Each row is a point on a tangle of strands that fork and nearly touch. The rows are in no order.
Points whose rows are less than 118 apart are linked; no others are. Some points are linked to none.
zel: [-15  25  10  22  19 -61   4  23 -28   7  22  -8 -43   2  45  -1  -6  17
   4 -58   1  -7  17  22  58  -5 -40 -29  30  12 -17]
vofur: [  3   6   2 -24  -2  -4  -1  16   5  20  19   0 -13   3  16   6  19 -15
 -25 -20 -61  -5  19  17 -22  12 -11  18  -1  -2   9]
vuz: [ 28  12  -8 -40  14  -6   3 -12  51  52  12  32 -19   2  -2  14   4  12
 -10   1 -50  11  29  22 -34  25 -30  25   3 -33 -10]
naros: [  7   2  18   0  32  11  21 -50   0  39  30   8   6  10 -50  16  -9  38
 -24  11 -29  29 -16   9 -58   3 -17 -11 -24 -54 -17]
feg: [  9   1 -19  -4 -21   3 -31   0 -48 -36   1 -18  13  -3  63   0   9 -31
   4  -4  -4 -21  16 -12  24   6 -27  12 -15  25 -28]
naz: [ -7 -46  14 -20 -13  10  -6  46  33  -4  -2  24 -34  37  28 -13 -11  11
   9   7 -33 -14  16   4  17  -7  13  -4  25 -25  66]
Mezu: [-23 -33  19  -1 -22  13 -27  -9   9   7 -10 -32 -16  32  27 -37   2 -38
   0   7  -8 -23 -10   5 -22  -8  13  -5   6  10  18]
kaduf: [-25 -15  23  13 -29  -3 -32   1   5  49  11 -25 -23  25   1 -52  -5 -33
 -12  43  -6 -13   3  31 -38   8   5  21  42 -25  28]
vos: [-35  -3  12  -4 -38  20   7  -3  -1 -23   2 -18  -5  21  54 -32  18 -19
 -26  51 -21 -20  14  -1  53  30 -14  26  14  -9  56]
bom: [ 13  24 -54  10  10   0 -11  -5 -34  -4  21 -36  10 -34  15   4   3 -33
  27  22 -34  52 -21  36 -13  21  17  75 -37   8 -40]
sati: [-17   8 -28  43 -13 -32   0 -26 -12  31  14 -42 -11  17 -32 -10   6  10
  -1  20  53 -37  17  42  14   3 -23 -22   8   5 -17]
Sidel: [ 10  16  -1  29   5   7  34 -10 -20  39  46  -2  -2  -6 -78  20  11  37
  -5  23  -6  28  -9  10 -24  11 -33 -16 -10 -21 -10]
doma: [ -1  -4  -1 -41 -32  55  21  47  10 -39  -7 -18  56 -14  -3  16  -2  -4
  -6  16 -42  15 -15 -27  -4  13  33  14 -17  12  -5]
Katur: [  4 -35   8  20  13 -17  26  24   6  42   2  27 -23   4 -41  12 -34  42
  20  -6   2  -8  -8  18   7 -37 -19 -52  -8 -31  -1]
vozon: [-37   9 -20   0 -26  21  14  30 -16 -36  -4 -71  -4  16  34 -32  -5 -10
 -33  48 -42  17 -31   6   8  13  18 -10  10   3  27]
Rona: [ 60 -17 -48  12 -26 -31 -30 -19 -25  -8  13  16 -27  13  37 -21  11 -20
 -18 -29  42 -47  47  15  56  -2 -42 -28  35  18  -7]
Gomi: [-20 -18  25  44   1  12  19 -16 -13  11  10 -16 -15   4 -37 -33  54  -3
  15  32  14   3   4  13 -17  21 -18  35  16   6  40]
ratur: [-52  47  62  23  37 -22  21 -23  12   1  -8  -6   0   5   9  29  -1  18
 -24  21  12  23 -19   2 -37   2  51  20  13 -28   9]
tomo: [-51  -7  59  -1   0 -57  88  31   9   7 -51  27  18   3   4  -3 -35  48
   2  -3   6 -15  -5   1  30   6  16   9  -6  14  30]
gukig: [-50  31  42  10   6 -18  -8   2  -9 -34  -8 -19  17  -9   6  19  -7   0
 -18 -30  13 -10 -39 -10 -58 -15  29 -47  -9  11 -33]
berap: [-11 -21   5   4 -19  55   4  42  -4  15  11  -9   8   8 -25   0 -13  -3
  12  27 -48  44  10 -34 -18  14 -30  33  18  -6  26]
vifov: [-72  21  32  20 -23 -62  -4 -27   0  31 -19  22 -39  -9   7 -53  14 -22
  -8  35  10 -26   4 -19 -36  52  14  38  21 -40  43]
rudo: [-38  21  36 -16  35 -55  57  59  -4 -34 -60   3  13  26  52  14 -22  53
   0 -33  19  10 -18   6  52 -26  29 -33   0  19  13]
pom: [-43   3  38  37  -8  17  45   7  24  18  37   1   4  -1 -80 -15  27 -12
   9  52   5  19 -24  -6 -25  -2 -22  33  27 -15  24]
suti: [-19   2  18  11 -49   4  60  34 -19  -7  49 -36  25   6 -33 -52  10 -30
 -34  56 -23 -13 -16 -32 -21   6 -31  53  28  -3  34]
Taze: [ 55 -16 -25   5 -20 -35 -34  -5 -33   7  -5  58 -42  24  41 -21  23  -2
  21   2  12 -48  27   8  17  27 -46  -4  31   2   4]
Muf: [-29   9   4  33  -7  22 -41 -16 -30  -4  36  -7  20 -41 -45  19  10 -32
  30   6  34   2   0  -1 -37   1 -19  34 -29  -9 -47]
mibog: [  2 -27  33 -24 -22   5  19   7 -20 -38 -57  30  18  22   4 -22 -13   2
   8 -33   9 -37   0 -28   3 -16   6 -29 -25  34  27]
rar: [ -3  -7 -13   0 -42  11  27  -7 -20  31  11 -17   6  -4 -27 -44  -1 -20
 -23 -44  -9 -38  19  -5  -8  22 -37  15  -1  48  -8]
soli: [-16  -2  -9  19 -53   4  -7  10 -32 -13  43 -38  14 -11  -4 -23   9 -14
 -30  43  -5 -35  13  -4  28  24 -53  -1 -18   4  18]
Bofin: [ 26 -15 -39 -21 -52  45  26  -2  -3  -3 -27 -31  26  -1 -20 -47 -10 -18
   7 -16 -22  -3   0 -17  -4  15 -25  -2  -6  66  11]
Domu: [ 27   1  23  -5  35  53  16 -45  -1   0   4  -1  20 -15 -58  19 -21  32
  24 -27 -34  61 -40 -19 -48  -4   8 -26  -4   6 -20]
Gipu: [-15 -18  40  -2  17 -12  36  -6  18  24 -27  46  -6  -1 -34  10 -32  47
  22 -22  23   4 -29  -4 -10 -22  13 -65 -29 -26  11]
Teme: [  6   6 -29  18  -9 -42 -27 -32   2   3   8 -18 -19  21   8 -11  25  -3
 -11 -19  44 -48  29  29  34  -3 -20 -22  23  19 -27]
bimo: [-16  -3  11  16 -16 -55  55  21 -20  19   4 -17  -8  19  32 -23 -39  28
   5 -40  19  -6  12  36  45 -24 -30  -9  14  21  14]
nutag: [-43   1  42  14  14 -19  15   4  24  -6 -46  13 -24  26  46   3   6  30
  -3  19   1  -3  13   9   4  24  24  14  25  -9  76]
peb: [ 24  16 -48  20  26   9 -11 -12  26  20  47 -29  -3 -18 -45  48   7  20
 -24 -26  52   2  37  26  37  -6 -29 -25  10  -8 -18]
repab: [-32  -9  46  10  -3  37  34  15 -11   0  -9 -34  14  17 -16 -27 -11  -4
  29  27 -19  31 -22 -22 -53  -9  48  28  47   0  23]
rozaz: [ 33 -11 -44  10  -3  29  -6  19 -20 -31  -2 -45  -8 -68 -19  -8 -24 -13
   4 -76  21   9  16 -59   4 -28 -30 -31  -5  47 -12]
kisu: [-46  18  73  -5  42 -21 -21 -20  19 -12 -10   9  -3  -8  -4  23 -23  19
  -9 -38  -5  -5 -35 -24 -34 -23  40 -53 -13 -26  -2]
Nis: [-72  12  57  13   4 -38  12   4  23  52 -28  41 -17 -17  -7 -33   0 -16
   3  42 -12   4   1 -45 -38  49  37  41  28 -61  63]
sav: [-39  26  10  48 -26  -1  -7  27 -21   4  24 -12 -34   6  29 -15  13 -10
 -11  39   3 -13  15  16  33  26 -73  11  52  -8   1]
zado: [ 21  11  15 -49  25  25 -20 -30  16 -16   5 -23  36  -7  -6  13 -30 -11
  -5 -19 -40  28 -63  -5 -53 -14  56 -26 -48 -15 -40]
ros: [ 32 -29 -62  -4 -26  16 -35 -12   5 -22  23 -25 -16   2  17 -20  44 -50
  -7  18 -16 -18 -13  35  25   5  -1 -10 -18   3  26]
pino: [  6  -8  34  17  15   8  28  -1  -5  29 -25  24  19   0 -23  23 -13  28
   7   9   5  -5  34   3 -20 -13  -9  22  -9   2  12]
Zus: [ 86 -14 -38  18  32 -50   0   6   8  -3  11  51 -23  -2  -1  25  -8  48
  20 -23  64 -19  32  42  67 -17 -30 -19  24   8   3]
Kide: [  3 -19 -34   2 -15  47  29  11  -7  16  30 -26  14  -6 -49 -15  14 -22
  27  34 -41  46 -15   4 -42  21  -4  39  -4   5  30]
Fov: [ 30  -4 -14  19  22 -78   5   7  23  -3  -6  54 -31   8  46  17 -14  55
  16   4  42 -21  29  40  65  -9 -23 -35  28  -4  18]
buga: [-32  -9 -29  14 -41  37  -5   4 -17 -15 -13 -66   5 -10  21 -47  -9 -33
  13  42 -31  36 -41  13 -16  13  31   8 -12  15  -4]
rebu: [ 28  35 -25  19  14  11  13 -15 -34   0  16 -22  10 -34 -41  32   1   6
   4 -71  17  -6  33  -5  12  17 -31  12   5  48 -30]
nar: [ -1 -23   8  -9   0   7  31  34   6  -1 -44  27   8  24   4  25 -34  44
   4   6   3  -2  29 -15  22 -30  18   6   8  13  29]
bura: [ 69   3 -67 -19 -16 -21 -17 -30  38  -9 -16  55  -9  -8 -23  -5  39   2
 -23   9  27 -27   4  19  24  -9 -15 -28  -8  -1 -11]
gim: [-18  -8 -29  13 -27  12 -12   9 -13 -11  49 -34  17 -15 -20  -1  36 -32
 -13  29  -3 -17 -17  28   1  22 -10   4 -23 -11  15]
Sol: [-74   9  42   6 -26  11  34  53  20 -46 -25  -5  30  -9 -28   0 -12  16
 -27  35  26 -21 -41 -32  -2  13  -4 -45  -8  13  -8]
rovo: [  59    4 -102   -6    7    0  -55  -19  -14   -8   31   -1   -4  -30
  -12   22   39  -20   18  -14   15   13   20    3   18   14  -14   18
  -16  -17  -50]
kime: [-31  49  53   2  39   7  -3 -51  21 -15   1 -37  36 -13 -15  28  16  -3
 -12  13  11  33 -52   5 -32   6  52  22  -2 -21 -30]
Lod: [ 11   4  16 -19  -6 -31  18   4  -8  14  18  25   1   8   2  -9  18  -4
 -24 -55 -23 -44  42   8 -12  12 -24  10  -1  39   0]
dap: [ 39  12 -55   7  26  10 -20  -2 -26  -6  22 -23 -11 -52 -18  18  15  -2
   4 -82  25  14  34 -39  -4 -21 -22 -12  -3  32 -40]
medez: [ 51 -24 -36 -18 -11  49  -1   8  -8 -51 -42  13  18  -7  -3  -6  25  -2
  37 -18   3  18 -17 -22  11  -9  30  -3  -8  47  17]
zup: [-46  13  58   2  27 -14  50  64 -28 -21  -9 -26  10  42  36   7 -35  27
  -6 -16  -6  -1   6 -13   0   4  26  27  23  15  17]
pezo: [-19   3  12   2  -7   4 -15 -42  13   9  22   5  -3 -11 -29 -32  48 -51
  27  25   6  -2   0  45  15  33  -5  70   2  10 -19]
fas: [-18   1  36  -5  -7 -24 -31 -32  23  45  27  -2 -20   7 -12 -35  34 -33
   1  17   1 -18  13  40 -23  28  -4  51  21 -20   2]
beve: [-76  25  78  10  17 -25  -4   4  15  -2   8  -7  -7   2   1  -9   5 -40
 -15  16   4   0 -18 -13 -47   8  48  18  17 -10  -2]
mugi: [ 56 -31 -30   3  -4   2 -25  17  10   9  -4  27 -28  -2  33  -2  -8 -18
  12 -14  10 -13  19 -29  25 -51 -39 -18  24  13  -5]
gimo: [ 10  -2 -27 -31  11  23 -36   4 -31 -27  -9 -30  39 -12   7  10 -11 -31
   8  -8 -33  21 -54  -9 -53 -19  67 -27 -34   5 -29]
deg: [  6  -2 -43  -4  -2 -41 -84 -16  42 -14  -1  40 -54 -17  27   4  54 -26
   2  27   8 -34   4  19  31  19   6 -26   3 -49  -3]
gid: [ 22 -20  -1 -34   6 -73  35  39  25  -6 -27  25   5  16  52  -7 -29  24
 -25 -17  18 -30   9  18  76 -44 -10 -44  -5  16  24]
Setu: [ 42   6 -53 -17  18  27  -5 -55  17  33  25   9 -14 -10 -34  -3   9   3
  21  10 -42  50 -32  34 -30  19  -8   3 -38 -29 -44]
kez: [ 21  23 -18  19  40  14  20   0  18   0  25  -5 -13 -15 -17  54  -5  39
 -12 -22  -4  35   4  18  19 -12 -13 -37  16 -20   4]
Fevu: [ 12  -6 -42  -4  -7  18 -24 -25   3   0 -27 -21 -14   8  23 -27   1 -26
  28  22 -32  37 -29  25 -19  -3  33  13 -22  -4  -6]
kege: [ 66  19 -36 -38  -8 -18  13  -8  55   2 -10  36  -1 -11 -11  15  20   1
 -32 -32  28  -7   5 -12  44 -49 -26 -40   2  24 -20]
zorot: [-38  24  18 -22  35 -34  17  20  17 -21 -49  11 -14  34  44   9 -14  42
 -31 -23  -3  -5 -29   1  14 -30  27 -44  -9  13  30]
gedob: [ 37   1 -63  20 -16  26 -21 -30  -8 -15 -24 -44 -17 -15   1 -11  12 -20
   3  -7  25  20   9   0  14  -4 -25   7   0  43   2]
mis: [-38 -21  60   8  -1  10  26  -6  -6  -8 -52 -12 -10  23  -1 -35   8   1
  24   2   4   3 -29 -28 -43  10  54  16  21   6  40]
gobal: [-59 -27  41 -11  -8  22 -21  29 -13 -32 -59   0   5  27  47 -20  -5 -17
  18  11 -12  -5  -2 -25  -2   7  59  25  26  -7  31]
Gide: [ -4  16  19  32   4  16  51  -4 -30   4  26 -54  17 -11 -30  -6  -9  14
 -17 -39   0  25 -18  -9 -44   6   8   7  24  44  -7]
bubos: [ 29   2 -13   7  -5 -52 -38   1  38  -9  23  42 -23   5  30   6   9  26
  -9  26  31 -39  50  31  59  36 -39 -19  44 -11  -3]
kav: [ -6 -21  15  11 -10 -58 -51 -27  23 -10 -45  53 -15   0  29  -2  -1   3
   1  21  55 -65  32  12   7  28   1   5 -16 -14  23]
Ter: [  1   4 -28  21 -28  15   7 -23  20  20 -12 -30  12   7 -63 -27   7   5
  -5  33  43  -7   6  31   8  -4 -16   1   5  17  -5]
Nal: [  9   3  -8  -3   4 -34 -33 -21  46  -3 -39  42   7   1  35  16   5   8
   4  40  13 -28  29  28  10  37  18  31  -4 -36  13]
zatad: [ 58  -7 -33 -44  23   1 -35 -33  -3  17  28  48   4 -20 -17  -4  31 -43
   8 -36 -15  12 -18   0 -38 -22  13  14 -39 -15 -51]
duz: [ 12   6 -51  12   7  18 -24 -39  -1  49  41 -37  -7  -6 -36 -18   6 -15
   7  27 -26  56   3  33 -43  25 -39  31  -5 -25 -56]
tib: [-29 -38  57 -13  -8 -19 -15   6  -8 -24 -46  39  -4   9  37  -9   4 -14
  -6 -45  27 -54  -4 -28  14 -15  31 -20 -13  23  42]
Ruga: [ 55  21 -48 -30  15 -23 -24 -16  26  37  48  33 -32  -6 -13  31   9  18
 -26  -4 -33   1  13  10  -3   9 -40 -21  12 -39 -37]
roput: [ -9 -45 -10 -17 -38  54  13  20 -54 -40 -12 -50  45   4  31 -13 -18   3
   2   6  -5 -13   7 -43  50  -1   8  18   2  34  45]
meda: [-41 -14  12  14 -45   1  35  36 -30  -6 -32 -39  17  32  34 -31 -50  13
 -12  34   7 -16  -1 -10  45 -11 -31 -39   5  15  20]
Fif: [ 15  28  15   7  22  35  -2   2  -3 -38 -27 -37  56 -22 -15  51 -27  19
 -11  -2  24  38 -24 -11 -16 -33  30 -14 -19  14 -40]
Rofu: [ -4 -49  -1 -12 -28  33 -36  43 -17  10 -19  31 -42  34  37 -24 -25  -3
  29   1 -29 -15   7 -25  16 -22   0 -11  27 -19  20]
vud: [ 55  28 -85  -1  17   6 -26 -25 -38 -29  13 -31  -8 -52  -6   5  36 -18
   2 -42   2  32  -1 -34   7   7   7   2 -29  20 -43]
nepel: [-43 -13  23  37 -24 -49  68  42 -40   6  -8 -42  10  26  45 -42 -62  32
  -1  20  22  -4  -8  22  72 -14 -39  -3  15   4  39]
valam: [-26 -10  20  -2 -49  12  20  16 -18   1  28 -26  14   0   4 -65  22 -48
 -16  95 -27  -1 -23  -1   8  26 -19  66  -3 -34  38]
fugig: [ 12   7 -44  -2  -5 -10 -17 -31 -24  19  25  12  26 -18 -36  16  33 -16
  11  12  26 -16  26  44  -8  48 -23  64 -33  -2 -51]
Lela: [-57 -11  59  -5   9  -4  17   5   7  33 -29  39 -17  12 -13  -6 -21  28
  23  19 -33  16   0 -64 -45  35  39  14  18 -55  48]
fidu: [-37   2  66  -2  39   2 -16  28  23  -4   9   4   4   5  26  52 -46  23
  -9 -34   2   9 -24 -27 -10 -42  22 -30   4 -16 -14]
Balab: [ -7  29 -43  23  -3  12 -30 -19  11  40  33 -33 -17 -14 -36   6  -2 -15
   3  -8 -10  23   5  10  -9   2 -27 -17   6 -14 -53]
kopeb: [  0   5 -19  20  -8  16   6  24 -13 -24   2 -57  24 -39 -18  13 -39  -3
 -17 -35  28  10  11 -25  -1 -27 -20 -41   0  44 -15]
tes: [-70 -16  68 -21  21  11   4  47  32  -7 -31   8  13  32  25  14 -70  40
  19 -12  15  22  -3 -25  14 -45  40 -26  29 -11   2]
manod: [ 41   1 -65  18   2  34   1 -36   9   0  -6 -21   6 -16 -48   4  15   6
  21  13  37  24  11  33   5  -9 -15 -10 -14  18 -11]
nura: [ 20  18 -44  15 -10   7  -8  10 -37  -7  20 -68  24 -29  33 -21 -17 -28
  10  48 -35  38  11  11  -9  25  -8  82 -11   0  -3]
ginit: [ 84  -6 -61 -41  32  10 -29 -49  28  36  33  15 -25  -8 -29 -14  41 -15
  -6 -45 -18  24 -13 -14 -30 -26  -9 -17 -11 -11 -38]
mazo: [ 23   5  27  28  24 -43  23  -5   0  23 -16  22  24   8   6  15 -31  24
   5 -15  46 -37  38  34   4 -13 -30  16  -3  16  -8]
fozu: [ -8   7  25 -12 -22  25   0   0 -22 -49  -9 -27  34 -16 -23  -2  -2 -20
   5 -11   1  -5 -43 -10 -53  11  40 -26 -15  25 -30]
Kif: [ 45   5 -46 -31  17 -23 -60 -30  38  -9  28  42 -42  -6  29  15  41  -9
   9  30  -1   6   3  34  17  23  28   1  10 -37   5]
tifov: [-28  34   5  29   0 -17  43   8 -11  24  31  -6   4 -19 -43  19   1  19
   4 -33  15 -12  26   5  35  23 -34  -3  13  36 -12]
ranad: [ -3   8 -40 -26 -16  17 -14  28  28 -30  -6 -33   4   5  48  -3  14  -8
 -30  39 -38  18 -14   7  27  -2  25 -16 -10   1  23]
Nivom: [-63   3  84  44 -33 -21  47  45 -18  -6  10  -9   1   1   1 -18 -15  -3
  -3   2  23  -9  -5 -21  29  -2 -20   8  31  16  34]
fak: [ 31   3  13   7  21 -70 -12 -43  16  49   0  45  -8  26 -12  22 -14  37
  -9   0  42 -51  50  38 -13  11 -13   2  -6  -8 -26]
poz: [-16   4   9  27   1  26  34  26  -4  22  35 -12 -23  -6 -29   9 -14  14
  -9   8 -38  36  -1   1 -12  16 -46   0  21 -24  22]
dat: [ 13 -28 -11 -25  25  23 -19 -30  42  16   6  35  -2  -6 -21  24  26   1
  21  40 -27  42 -18  17 -15   6  36   9 -44 -45  26]
Tagap: [ 65  16   0 -11  32 -64 -17 -18  17  34  23  58 -13   4   9  34   9  33
  -8 -36  40 -39  40   6   6 -11  -4 -10   8 -17 -39]
kodir: [ -1 -27  18   7 -25 -36 -37 -10 -19 -14 -43  39   0  27  59 -14   3 -18
  -8  -1  20 -73  15 -15  11   7  -3  -2 -18   2  29]
Lar: [-49 -18  22   4   0  23  20  63  -8   6  -5  19 -32  19   7  21 -32  37
  20 -15 -35  17  -3 -24  -7 -17   6 -51  21 -13  31]
non: [ 31   1  15 -27  33  41 -32  -6  10 -17  39   5  17 -26 -11  50  -2 -19
   5 -46 -42  29 -29 -21 -39 -28  16 -20 -22 -18 -27]
gelob: [ 37 -21 -31 -24 -18  26  31  25 -50 -54 -13 -38  14  -3  42 -17 -10  10
 -13 -42  -2 -17   2 -45  74 -18 -24 -19  -3  47  55]
Muki: [-31 -14  44   1   7  27  21  18   2  25 -33  35  -6  18 -23  16 -40  61
  38   3 -40  21  -5 -43 -33   1  18 -11  16 -30  -7]
lodu: [-36  24  45  -2   2 -18 -30 -17 -12   1 -12   0  10   8  24 -23   7 -41
  10  17 -24   4 -22   8 -52  15  40  61  -3  -6 -30]
zavev: [  8  18  12 -31  31 -33  11  10  35  -8 -57  26   6   9  62  11 -14  25
 -15 -52  19  -2  -9 -18  14 -58  23 -40   2  22 -17]
fal: [ 55  21 -53 -20  32   8  -2  -2  16  -8  28  11  -4 -32  -1  58   6  25
 -31 -14  -6  36  -8 -31  17 -33 -10 -58  -1 -15 -31]
kido: [-10  13  10 -11  -7  22  -1 -29  -6  24  18  30  -3 -29 -53  11  -4  -6
  11 -39 -19   4  -7 -22 -42   2 -17 -45 -21   2 -62]
damum: [-72   8  67 -23   7  22  -1  42  15 -26 -41  -7  23  27  14  25 -49  26
   4  39  10  12  -8 -44 -29 -22  62  11  18 -37  -9]
gelom: [-21  27  24  10   2 -37  52  47 -17 -30 -53  32  13   0  48  -3 -11  37
  -1 -57  14 -19   0  -5  57  -3  -5 -29  -9  37   7]
delaf: [ 49 -18 -39 -32  22  24 -24  39   5 -17  17  32 -20   1  31  34  -3   2
 -13  -4 -22  31 -12 -38  -3 -55  12 -32  -2 -24  -6]
Mor: [-30  12  39   0   9  46 -24 -22   1  15  13  11  25 -33 -57  20  -2 -18
  38   8  -7  22 -24 -13 -43   3  -9  16 -27  11 -53]
zipo: [ 25 -10 -79  -4  -2   6 -50  -6 -38   8  55 -14  16 -38 -44  15  14 -45
  17  14   2   2  19  10  14  33 -30  52 -43  -6 -57]
muto: [-66  25  55  31 -37 -12  32  33 -12 -22  37 -28   8   5  -8 -47  -1 -27
 -28  37 -12 -20 -13 -33   6   8 -13  29  40   4  13]
zegoz: [ -2  -6 -18   4  15  10   5 -29  22   9  28  16   1 -11 -49 -13  35 -27
  38  46  -9  39 -28  49   3  41  21  65 -42  -7  -5]
Kapat: [ 44  -4 -62 -11   0   6 -29 -20  12  41 -22  14 -29   9  10 -15  -8   0
  23  19 -39  28  -3  18 -38   4  -9 -16 -11   0 -29]
tuzi: [  5 -22  -1  20   4  -1   0 -12  15  17   8  12 -23  30 -16 -14  33  12
   9  33   3   1   4  32 -30   8  28  15   0 -13  67]
ren: [-55 -17  47 -19   9  25   9  60 -35 -39 -26 -18   4  46  48  -9 -15  26
  16 -15 -13   0  14 -49  -7  -2  71  16  37  12  16]
sud: [ 61  13 -51  -7  14 -30 -22 -24  35  11  -4  58 -39  -2   5  29   9  22
 -28  14  -5  -9   5  13   1  -6  -9 -49 -12 -37 -34]
gis: [  8  27 -27  -7  22  22 -11 -36 -19 -27  28 -40  32 -47 -16  14  16 -36
  19 -20   2  43 -30  30 -14  19  51  33 -38  13 -63]
dabes: [ 67   1 -53  25  26 -16   9  -8   5  11  38   6  -9  -1 -40  26  21  39
  -1 -18  68 -12  32  47  36  -8 -33 -21  17   1  13]
Geper: [-24  15   5  33 -36  -4  31  14 -44 -25   8 -52  14  12  26 -20  -5   0
 -19  24  27 -24   0   0  38   9 -20 -29  -9  26   8]
tubol: [ 77  19 -76 -16  22 -17 -30 -58  -3  32   7  31 -30   5 -27  -4  50   5
 -21 -41  29  10   5  -9   8 -23  -1 -32  10  -7 -64]
Vubob: [-49  -3  31   8 -14  12  11  -1  24  12  21  -5  12  -4 -36 -50  31 -48
  23  78 -17  11 -36   0 -16   9  18  50   0 -18  21]
feza: [ -6 -35  27  -9 -54  19  -3 -23 -34  11  33  -5  -1  22  28 -62  21 -29
  -6  84 -16 -40  -3   5  23  38 -24  39   4 -22  64]
bavu: [-29  27 -20  22 -22  -6 -12  -4   4  34  29  -1 -27  -3  -5 -13   2 -12
   5  27 -11  -4  34  20   5  29 -67   4  33 -17 -34]
Gov: [-49   7  35  -8 -14  -9  -6  -3 -20 -15 -65   1   3  20  68 -23   2 -29
  22  25 -20  -6  10   0 -35  35  45  47  -2   1  10]
lezud: [-45  -5  46  22 -14  15  16  -4 -10  -4 -28 -24 -14  35  28 -34  -6   2
   2 -17  -9  -2 -16   0 -14  -6  22 -28  24  30  19]
Keke: [-71  -1  65  -2 -19  14  19  48   9 -46 -15 -20  46   2  -7  11 -28 -14
  -6  18  20  -7 -35 -33 -22 -15  47  -6  11   1   0]
pab: [-29  -4  17  47   2   3 -31 -38 -19  34  44  -6  -1  -1 -69   9  32 -32
   5  26  33  -8   6  22 -32  15  -1  29  -9 -26 -41]
Pabev: [  8  22  27 -33  22 -10  -7 -62  26  17 -20  33  29 -10 -19  33   0  -1
  -5 -23  19 -25  22   9 -26  -3  11  33 -27   7 -32]
tupet: [ 23 -37 -24  -3 -34   7 -57   1 -14   5   2  40 -38  14  38 -15   7 -33
  14   8 -16 -31  23  -9  23 -13 -52  -4  17  -6  10]
gos: [ 21  25   1  21  26  12  44   4 -18 -13  13 -70  15 -39 -21  10 -30  15
  -6 -70  31  25 -17   2 -22 -20  -1 -33   2  42  -6]
Dag: [ 24  -8  29  -1  38  53  -3 -56   8  22  14 -19  28  20 -39  25 -34  31
  -1   3 -28  51 -33 -25 -37 -27  -5  -3 -21 -46 -20]
Rovet: [ 37 -28 -18 -58  -3  58  21  28  14  -8 -15 -22  41   0   4   6 -38  16
 -15 -16 -52  25  -7 -29 -16  -7  52   8 -12  10  -8]
Kag: [ 22   2   8 -15  39 -18 -40 -43  63   2 -19  35 -12  -4  11  44  18   4
  19  33  -6  21   1  36   5  29  35  23  -8 -43   4]
kidor: [ 35 -20  -5 -16  -8  19  19  -2 -16 -25 -51  35  33   7 -23  -2  16   6
   6 -21   5 -22  -4 -11 -18  -1  40  -2 -36  22  21]
Kifa: [  6 -16 -43 -23 -23   8 -39  12  -6 -33   8 -11 -27  13  53 -23   5 -40
 -22  39 -43   5 -31  25  39  10  18   8 -11 -27  33]
Mivo: [  8   1 -29 -18  37   4 -12 -56  28  23  21  19  21 -11 -29  -1   2  -7
  22  37 -25  45 -52  46 -12   9  26  35 -52 -28 -23]
seba: [ 29  -8  -8 -37  23  38  -2  22   7  -3  10  -5   7  14   6  28 -29  11
  -5 -23 -36  32  -4 -17 -24 -35  14  -8   4  -9   4]
nuza: [ 14   0  -1  -1  -4   6   0  -4 -10  14  13   5  32  -8 -22  23  12  -7
  -2  32   5 -22  32  22 -34  22 -18  67 -14  10   7]
zuref: [-44  20  47  37   0 -40  -3 -36  18  13 -34  14 -22   6  30 -22  32  -6
 -10   7  15 -27  16  10   7  36  13  14  12 -16  48]
bapum: [ -2   0  22   0  19  49  33  -5  -1  14  14 -52  21  -2 -45  -9   0 -12
   7  11 -14  45 -33  -3 -62   5  19  35  12   9  10]
maru: [ -8  18  11   8  29 -42 -17  28  -7   6  29  25 -44  12  27  36   2   9
 -18 -43  24 -26  23  18  28 -25 -13 -46   7  -7 -20]
gakel: [ 12  -5   7 -39  16  -5 -13 -42  16  13  22  26  31 -13 -37  15  26 -36
  -3 -27 -23  -4   8  24 -30  18  20  39 -56  -1 -25]
kise: [ 60 -20 -48  -9 -18  31   5  36 -15 -24 -31 -23   0 -27  34 -20 -17 -11
   7 -48   3   7   4 -73  46 -38 -27 -21   8  55  14]
tiv: [-39   0  32  13   6  14  -8  -4   5   9  -8  45 -18 -17 -41  13  13   1
  11 -26   8 -10  -4 -10 -13   5  -5 -50 -21  -7   8]
kip: [ 81  31 -40   0  26 -24 -21 -38  -5  25   1  18   2   3 -14  26   9   6
 -10 -37  40 -19  28  14  -4 -28   0 -16  10  19 -45]
nobar: [ 33 -29 -18  11  -2   1 -14  29   8  33  10  31 -17  -3  -7  12 -42  19
  28 -16  14  -2  34  -3  15 -48 -67 -36  11  -6 -12]
Bimub: [ 23 -16  11   9 -17   0 -16  -6 -52 -43 -22  15   8   6  49  11  12 -18
 -14   3  14 -53  36 -11  20  10 -21  23 -26  14  25]
Rivar: [ 10 -30 -16 -23 -21  47  14  54  -3 -44 -12 -19  33 -12  18  22 -26  -9
  -7  11 -12  11  11 -36  31   6 -10  23  -7  18  36]
godo: [-13  49  14   3  32  24 -18 -31  -8 -37  -4 -32  38 -32 -15  56   8 -22
   7 -11  15  36 -16   5 -19  -4  52   1 -17   6 -51]
fuf: [ 11  10  -7  -1   7  -4 -22  -2   6 -17   4  36 -22 -11   6  32  35  -9
  -6 -41   4 -25   5 -12   4 -12  -8 -29 -16  -7 -14]
zufu: [-40  25  38  10  -5 -19  38  27  -7 -22  -9  18  -3  -3  10  28   9  31
 -11 -29  10  -4   7 -11  34  17 -23 -25   0  28 -12]
bidan: [ 36 -19  -8 -29   8 -23  44  44  21 -10 -49  19   3  45  53   1 -47  53
   0 -16  18  -9  27  -7  79 -36   4  -7  20  14  24]
nol: [ 44  -9 -30 -20  -5 -51  12  17  38   7 -21  28  -1   8   7  -4 -13   2
 -29 -36  59 -36   5  13  54 -65 -17 -51   0  30  -8]
pak: [-41 -14  34  -8 -10   4  36  33  22  -7   5 -12 -19  33  44 -24   3  17
 -26  18 -27   0  20   5  53  22   5   8  43   0  74]

Follow the links from the first point to the second, and from the first to the third. Name the last point that the two ways share.
bavu; soli; Bimub: Setu
gakel; rar; gobal: pino
nar; Rivar; Kif: rozaz
kodir; roput; Domu: bapum
kav; Tagap; gelob: rozaz
muto; buga; Mor: tiv

A fork is a point with three links. Follow the links from the first point to the second and name the forks in between, in order.
Sol; gelob: seba
gis; naros: godo gobal mis bapum
kege; fas: pino dap rozaz bapum mis
Teme; Vubob: tupet pak valam
dap; nepel: rozaz bapum mis Mivo Setu
lodu; nuza: gobal mis bapum rozaz dap
naros; soli: bapum mis Mivo Setu
fugig; rudo: dap
deg; mazo: Kag Mivo mis bapum rozaz dap pino
